Points, in no order, along strands that fork and pass close to each other.
Two points are linked if the straight distance between their rows is under 43.4. Some points are linked to none.
q948: [  4   9   4  13   5  -5  -4 -14  -1  21   6   8   5  -1   9  30   2  -6
 -12 -22 -13   0]
q119: [ -2   2  10 -13  -7  -4 -21 -20   7   4   2  -4   6   3 -13  27  -5  -8
   3 -25 -11 -12]
q901: [ 20  11  18  14   5  -2 -20 -12  13   6  -6   5  -1   6 -11  25 -13  -5
   4   5   7  -2]
q226: [  1   8   4   7   4 -21 -10   4  17  14  -3   5   7 -13  -1  -2  -2   0
  -4  -7  -5  -1]
q731: [ 12   0  -1   7   2   1  -4  -2 -11   0   7  -8  -7   0  16  24  -1  12
  16  12  -3  22]
q268: [ -1 -10  -2   5   7  14  15  16  -4  -6  -4   8   6   0  17  -4   2   6
  -8  18  -4  12]
q977: [ 17   4  -8  -6  -1 -18 -17  -5  -1  10  -6 -23 -18   5   1  21   0   9
  21  -7   8  16]
q464: [ -9  -1  12  22   3   8   0  12  21 -17  -9  11   4  -4  -5   6  -3  -8
 -15  -8  -2  -4]
q847: [-12 -10   0  15   7  17  12  27   9 -23 -14  -2   7 -25   3  -3  -9 -11
   4   2   9   3]
q591: [ 19   6   1 -20 -13 -15   4 -14 -11   8 -10   3 -10 -18   4 -24   1   8
   3   6  -7  -1]
q543: [  8   4   1   8  11   4   4 -11 -14  27   5   6  -3  14  21  22  11   0
 -22 -14 -12   5]
q641: [ -9   9   0   6   2 -21  -2 -11   2  21  15  -3   3 -13   7  17   5  -8
   1 -38 -14   5]
q188: [ -4  -8  10  11   4   7   2   7  14  -5  -8  13   7  16   7  13   3  -1
 -27  -3 -11  -3]
q329: [ -3 -12 -19 -37  -9 -10  -8  -9  -5   4   2 -22   8   2 -12  -9 -14   1
  27  -2   3  -7]
q718: [ 15   7   7 -18 -13  -7   5  -4  -1   0 -18   8  -5 -19  -8 -38  -3   1
  -5  13   0  -9]
q900: [-16   7 -10  11   7   6  20   4 -18  -2   6   3   6 -15  -6 -33   0  -4
  12   7  17   0]
q44: [  3   2   0   0   8  12  -6   7  -7   8  21   4  -6  26  16  19  20   9
 -31  15   1   2]
q5: [ -2  -4 -10 -23 -12  -2  -7   1   4 -18   2 -13  -6  11 -20 -19   8   5
   1  16  17 -10]
q503: [ -5  -9  -6 -11   2   8   9 -13 -29  10   6  -6 -18  22  13  -5  11  14
   5 -17 -15   6]
q179: [  8  10   7   8   9  12   6  18  14  -4 -22  14  -2 -17  -4 -15  -5  -8
 -16  14  11  -4]
q138: [-17  -5   6  15   7  11  15  -6  -9   0   4  11   3  19   0 -16   9  -4
 -15 -10  -5  -9]
q163: [  4   7  -4 -26 -17 -21   4 -16 -11   9   5  -5  -6 -27  -5 -29  -3  -1
  18  -6  -6  -2]
q676: [-19  -7 -11  -6  -4  21   3   6 -14 -12   8  -6  18 -13  -8   1 -11  -9
  20   1  12  -2]
q666: [ -1   3  -6 -23  -8  23  -7   8 -11  -4  17   5   7  -5   6  23   8   2
 -16  20   0   1]
q865: [ 10   2  -4 -17  10   1  -6   5   4  12   1   2  -7  21   9   3  17  13
 -31  23   0   0]
q199: [  2  -9  -4   0  -5   7  -8  -5  -9 -10  10 -13 -14  19   7  25   1  14
  18   1  -1  12]
q150: [ -9 -18  -5 -11  10 -14   2   3  14   3 -15 -18 -15  39   4  -7   8  11
  -6 -23 -17   1]
q288: [ -9  -5  -1 -16 -13  26  -7   2 -13 -18  12  -2   5   5  -2  20   2   0
  -1   6   1  -1]
q862: [ 19  12   9   4 -14 -14  -8   5   8  -8  -6   6 -12 -23   5   3   3  11
   2  12  -3  10]
q592: [  5   6  -2 -10   1 -34 -11   8  19  11  -5  -8  -7  -6   2 -11  10  10
  -5   1  -2   3]
q728: [ -5  11  14  36   5   0   4  15  20 -10  -9  10   2 -20  -7  -7  -7 -13
  -1 -10   7  -1]
q550: [ -4 -14 -10   0   8   1 -10  11  10   5   3  -4  21  11   2  18  -6  -2
  -5   9   8  -2]
q75: [  0   1   7 -12 -23  12   8   2 -10 -27  -7   5  -6 -28  -5  -9   0  -4
   7  -1  -6  -1]
q198: [ 33  10   7 -11 -13 -10 -12  -1   4  -5  -3   0 -18  -7   7  15   5  12
  -4  26  -1  11]
q713: [ -9 -14   9  31   7  20  19  15   2 -18 -13   7  10 -12  13   4 -13 -10
   6  -1  -4   9]
q840: [  2 -15  -6   4   6  16  -3  26  17   1   0   5  25   6  11  26  -8 -11
 -20  18   3   0]
q275: [ 20  -5   2  -6   1 -12   2  -7  -8  13 -20  -7  -1 -11  12  -3 -17   8
  24   6  -4  13]
q973: [-10  -1  -2  23   5  -3  -1  -7   0  13  14   6  22   3  -6  12  -6 -19
  -1 -16   4 -12]
q920: [  0   9  11   5   2 -26 -10  -5  20  21   0   3   6 -22   0   3  -9 -10
   6 -30 -16  -2]
q323: [  0  10  13  18   5   2  -3  16  20 -10 -18   3  -6 -19 -18 -22  -7 -11
  -2   1  17  -9]
q462: [ -8 -12   1 -10   2 -17 -13   3  24  -4  -7 -14  -4  22  -3  11   4   8
  -5 -16 -10  -2]
q157: [-12 -13   7  23   3   1  18   3   6   4  -7  14  22  -4   9   2 -12 -16
  -4 -21 -17  -5]
q133: [-10   6  -3  10  -2  19   7   1 -18  -6   9   8  17 -30   0   8 -11 -13
  17  -3   5   3]
q953: [  9  -2 -12 -30 -12   0  -9 -16 -12  -2   4 -12  -2   8 -18 -12  -6   1
  15  14  15 -10]
q839: [-16 -11 -21 -25  -2   4  -2   0 -13   5  10 -12  18   0  -4  -7 -10   0
  19   4   6  -5]
q612: [ 21   7   5  -8 -11   8  -9  -2  -9 -10  11   0  -9 -10   8  29   2   6
   5  24  -4  15]
q420: [  3   6   0  16  14   3   9  12  12  11 -13  20  16 -10   2 -11  -9 -10
 -19  10   5  -6]
q681: [  7   7  -4  -4   5  14 -10   0  -9  14  22   5   7   6  13  29   5   0
 -16  16   4   3]
q136: [  1   7   8 -20 -10   1   3   5   9   0 -16   3   1 -31 -21 -42  -9 -15
   0   1   8 -18]
q586: [-16 -21   3  29   2  20  26  13  -7  -8  -1  13  17   1  17   4  -7 -14
  -7 -13 -12   1]
q245: [  9  13   9   0 -11  12  11 -11 -19 -11  -4  12  -8 -18  -2 -11   2   1
   6   8  -1   1]
q433: [ -1  16  -5  15   7  -3   3   2  -3   3   4   2   4 -15 -13 -22  -2  -4
  10  14  28  -3]
q937: [ 19  20   6  10  -9   3   8   4 -12  -9   2  15 -16 -28  10  -4   8   7
  -2  23   0  14]
q72: [  9   7   9   1   6   1  -2 -27 -12  12  -3  -4 -22  27  -5   5   7   6
   1 -12  -3  -2]
q53: [ -4  12  -4 -13  -2   1   0   2  -1   0  -2  -2   3 -20 -23 -33  -2 -12
   5  10  23 -14]
q386: [-11   1   8  -5 -22  14   3  -7 -11 -34   7  -1 -13  -7 -13   0   7  -1
  10  -9  -5  -3]
q168: [  0   6   3  -6   4 -19  -5 -18   7  13  -7 -13 -15  16 -10  -5   2   1
   7 -23  -4  -4]
q979: [  7  11   4  21   7   7  11   0   2  17  -5  30  12  -9  10   8  -8 -12
 -24   0  -9  -6]
q647: [  1 -10   5 -21  -2   2   1   0   6   1 -18   8  10   0   7   0  -6   4
 -11  -1 -20  -5]
q61: [-13  -7 -15  -4  -9  -4  -3  -3  -9 -16  19 -18 -16  15  -1   7   6  16
  25  -8  -2   7]
q373: [  2  -1 -10 -16   7 -16  -5   6   7   9  -3  -5  -5  10   7  -6  16  16
 -15   9  -3   2]
q846: [ -4  -4   6  21   7   7  21 -13 -11  21  -3  21  17   2  13  -2 -10 -15
 -10 -16 -12  -9]
q911: [-20  -5  -8  19   7  -8   5  -2   3  -1  15  -8   6  13  -6 -10  -3  -2
  18 -14   5   0]
q316: [-12   8  -8 -15  -1 -21   6  -6  -1  15  14  -5   6 -21  -6 -31  -2  -3
  18  -8   1  -2]
q135: [-12  -3 -10   1   7  11  24  11 -18  -8   2   3  -3  -4   2 -40  12   7
   1  18   9   3]
q740: [ 27   7  -6 -16 -10 -14 -14  -4   1  -3   2  -8 -18   3  -4   0  13  13
  -3  28  14   5]
q182: [  5  11  -1   6  15  -4   5 -19 -19  32   3  -1 -13  18   7   4  16   2
 -13 -21  -4   2]
q507: [ -6   5  -7 -12   9 -19   1 -13   4  22   2 -10  -1   7  -8 -21   1   0
   7 -14   3  -7]
q633: [  5   2   6  28   8  -3 -15  -1  16   6   3   7  17   1 -10  22 -14 -16
   3  -4  14  -5]
q253: [  7  -3  15  17  11   0  -3   2  14  -6  -4   3 -13  28   6  11  12  10
 -22   8  -6   3]
q752: [  9  -1 -13 -19 -16 -20 -11  11   7 -18   4 -13 -14   2  -6 -10  18  15
  -3  21  11   3]
q715: [-11 -10  -7   1   6   1  18  13 -10  -8   0   4  -3   7  13 -29  16  16
  -8  10  -8   8]
q151: [-21   0   4  31   4  -6   2  -8   7  -2  16   0   7  15 -13   2  -1 -14
   4 -22   6  -9]
q239: [ 16  -1  -8 -21  -3 -20  -7 -13  -3  11 -14 -23 -19   9  -6  -5  -5   6
  21 -11   3   5]
q523: [-13 -15   0 -13   0   0   6  -6  -5  -6  -2  -8 -17  30   4 -10  12  15
  -4 -16 -19  -1]
q513: [  1 -17  -2 -13   7  27   7  27   6  -7 -13   4  18   2  15   6 -10  -4
 -17  23  -4   5]
q577: [ 13   4  16  20  11   2 -13  -3  17  -1  -1   2  -5  24  -4  22  -3  -1
 -10  13   6   3]
q624: [ -7  -6  10 -13 -17  26  -6  -7  -7 -30   1  -5  -7   7 -19  12  -3  -6
   8  -2   4  -9]
q762: [  6  -3  -4   6   3  -3   2   0  -9   6  -3   2  10 -16  13  10 -11   6
  19   7  -4  15]
q346: [-28  -7 -10  14  -5   5   1   4  -1 -25  21 -13  -7  20  -8  -4   5   8
  20 -10   6   0]
q14: [ -9  -9  -3   1   2  -5 -22   1  20 -11   7 -11   7  20 -12  21   0  -1
   1  -5   6  -7]

A fork is a point with three links, a tip a point with one. Leave the first point through the second and follow the links. Name the first fork or tip that comes.
q198, q862 => q168
q900, q135 => q503
q323, q179 => q847
q681, q666 => q198

Follow the links from the first point to the second, and from the first to the third. Name the last point that the two ways share.
q731, q676, q44 => q198
q329, q948, q464 => q198
q275, q973, q681 => q731
q182, q275, q346 => q731
q977, q268, q199 => q168
